A landscape with many valleys, sampled at points; each row gives a point and its height.
A ball rolls from a point to the lowest of its 4 nearest points, and stops where none of them is lower. Distance is the straight distance between rows; heights are no part of it.
zibi height 2.92: [ 98 123  94 151 117 186 115 123]
sive height 1.89: [200 157 155 132 153  97 133 136]
tezap height 0.53: [158 116 158 122 115 104 125 106]
zogu height 0.78: [164 145 151 116 122 114 130 107]
zufu height 0.18: [190 202 137 116 142 124 148 116]
Zel height 6.17: [ 17 151 116 173 172 167 183 120]
Gagof height 0.52: [117  68  95 131 121 123  93 200]
mik height 3.15: [100 177 118 110 123 136 154  97]
pog height 1.78: [ 92 173 164 122 146  96 172  76]
zegi height 1.11: [184 125 172 133 133  96 124 120]
femen height 3.51: [ 44 176 116 130 153 138 179 109]
pefo height 0.24: [ 39 139 116 164 148 179 146 105]
lom height 5.26: [ 68 139  94 157 140 193 124 114]
Sado height 0.43: [136 111 101 121 115 137 118 152]
Nula height 4.23: [ 96 144 105 122 119 154 142 105]
par height 0.79: [181  99 186 142 144  83 118 110]
Pabap height 0.97: [175 105 149 112 128  83 118 172]
kodi height 0.47: [134 156 157 117 128 110 147  81]
tari height 0.38: [ 42 131 122 143 144 146 160  88]
tisuv height 1.13: [174 112 161 115 164  63 100 202]
Zolam height 2.56: [ 80 156 124 120 125 137 156  86]
Memol height 1.72: [190 178 131 113 134 115 137 133]
Raf height 0.58: [154 107 129 110 132  85 104 206]
kud height 4.39: [102 143  85 140 122 190 126 134]
Mese height 0.91: [121 118 151 122 110 111 135  80]
Tum height 1.06: [115 133 139 121 111 122 134  85]
samem height 1.64: [192 106 173 134 164  71 112 161]
Sedel height 1.91: [197 120 164 138 175  73 116 174]
Nuv height 0.25: [128  91  99 126 120 136 105 175]
Veb height 2.94: [145 203 132 107 134 127 157 102]
mika height 0.39: [162 171 106  99 122 139 137 139]
vogul height 1.29: [103  69 113 140 108 148 103 117]
Nuval height 1.09: [128 174 154 119 142 111 166  85]
ziv height 2.09: [ 87  97 104 150 124 183 107 121]
genum height 0.71: [141 140 159 122 129 112 135  96]
begif height 0.67: [116  61 109 138 103 142  98 150]
taban height 1.79: [167 193 160 130 146 115 157  87]
zug height 1.15: [115 124 126 119 110 132 134  98]
tidet height 2.71: [ 58 109 107 163 132 186 125 102]
Dup height 0.07: [ 59 167 142 125 144 119 179  86]
kefev height 1.32: [185 148 155 124 142 104 131 126]
goz height 0.41: [121  86 101 107 137 108  98 215]
Nup height 0.48: [146 130  88 112 116 136 109 174]
Rezi height 1.77: [108  95  95 154 120 176 101 154]
gubav height 0.31: [135 104  86 116 119 132 101 197]
zuk height 1.31: [184 130 146 121 130  99 126 142]
rez height 0.35: [126  68 107 129 111 129 104 171]
dofo height 1.23: [113  91 141 123 104 122 120  90]
Piver height 0.16: [159 100 179 134 119  93 127  90]
Firub height 1.30: [150 156 138 112 117 115 134 113]
poze height 0.92: [176  97 163 121 128  91 114 146]
Burib height 2.90: [130 192 105 108 124 148 151 120]
pupug height 1.35: [110 104 119 123 107 146 119 114]
pekid height 0.37: [134  96 105 127 105 135 114 148]
lorug height 1.52: [ 95  89 121 136 104 141 114  97]
Kufa height 4.52: [ 37 152 112 155 150 166 163 111]
nofi height 0.77: [149  90 143 111 130  90 111 179]
Viku height 0.06: [109 182  77 124 125 179 136 134]
vebu height 0.68: [158 100 140 116 110 109 114 140]
lado height 0.76: [166 139 108 108 116 125 120 168]
Lomil height 0.63: [150  96 160 121 110 102 117 107]
rofup height 1.61: [ 79 138 135 121 122 125 151  80]
Setud height 0.51: [132  83 121 123 106 114 113 149]
Kuda height 1.17: [157 141 185 137 139  94 133  78]
muviv height 5.89: [ 57 147  99 147 147 182 139 116]
sisit height 0.82: [145 119 128 119 109 118 124 128]
rimut height 1.90: [ 89 103 114 149 115 170 120 102]
begi height 1.80: [ 90  89 108 163 117 171 111 114]
dul height 0.80: [130  67 128 120 106 104 106 161]
fir height 2.76: [129 122  72 134 121 174 111 174]
depo height 2.75: [132 162  91 122 111 155 128 136]
Luv height 1.14: [177 136 134 115 125 103 127 152]
noz height 5.53: [ 82 174  86 122 134 164 155 115]
pasa height 6.10: [ 91 169  78 144 140 200 128 131]
Lik height 0.95: [160 157 173 125 142 102 138  95]
beg height 1.46: [187 124 154 119 157  74 109 187]
fovu height 1.41: [136  80 166 122 109  95 115  98]
Vosa height 1.28: [101  58 108 156 107 169  96 140]
feleb height 0.22: [103 181 139 114 136 119 162  85]
mifu height 1.25: [188 126 166 130 145  83 120 149]
begep height 2.30: [114 125  88 135 115 168 112 143]
Dinur height 1.87: [208 137 159 131 157  82 124 170]

Call two points neighbours if one is among the 4 nearest of the other. Go from one point of each pair to the other, from neighbour to neighbour, staying as low as possible. Name the highest point that can't be avoided.
kodi / Nuv -> genum
Viku / zufu -> depo
feleb / Nuv -> Nuval
Piver / Nuv -> vebu
mika / Piver -> lado

Where does a ball stop that starts at each point below?
kefev -> Piver
sive -> Piver
Raf -> Nuv
Sedel -> Piver
poze -> Nuv
Dinur -> Piver
lorug -> kodi
Vosa -> Nuv
begi -> Nuv
Luv -> mika
zug -> kodi
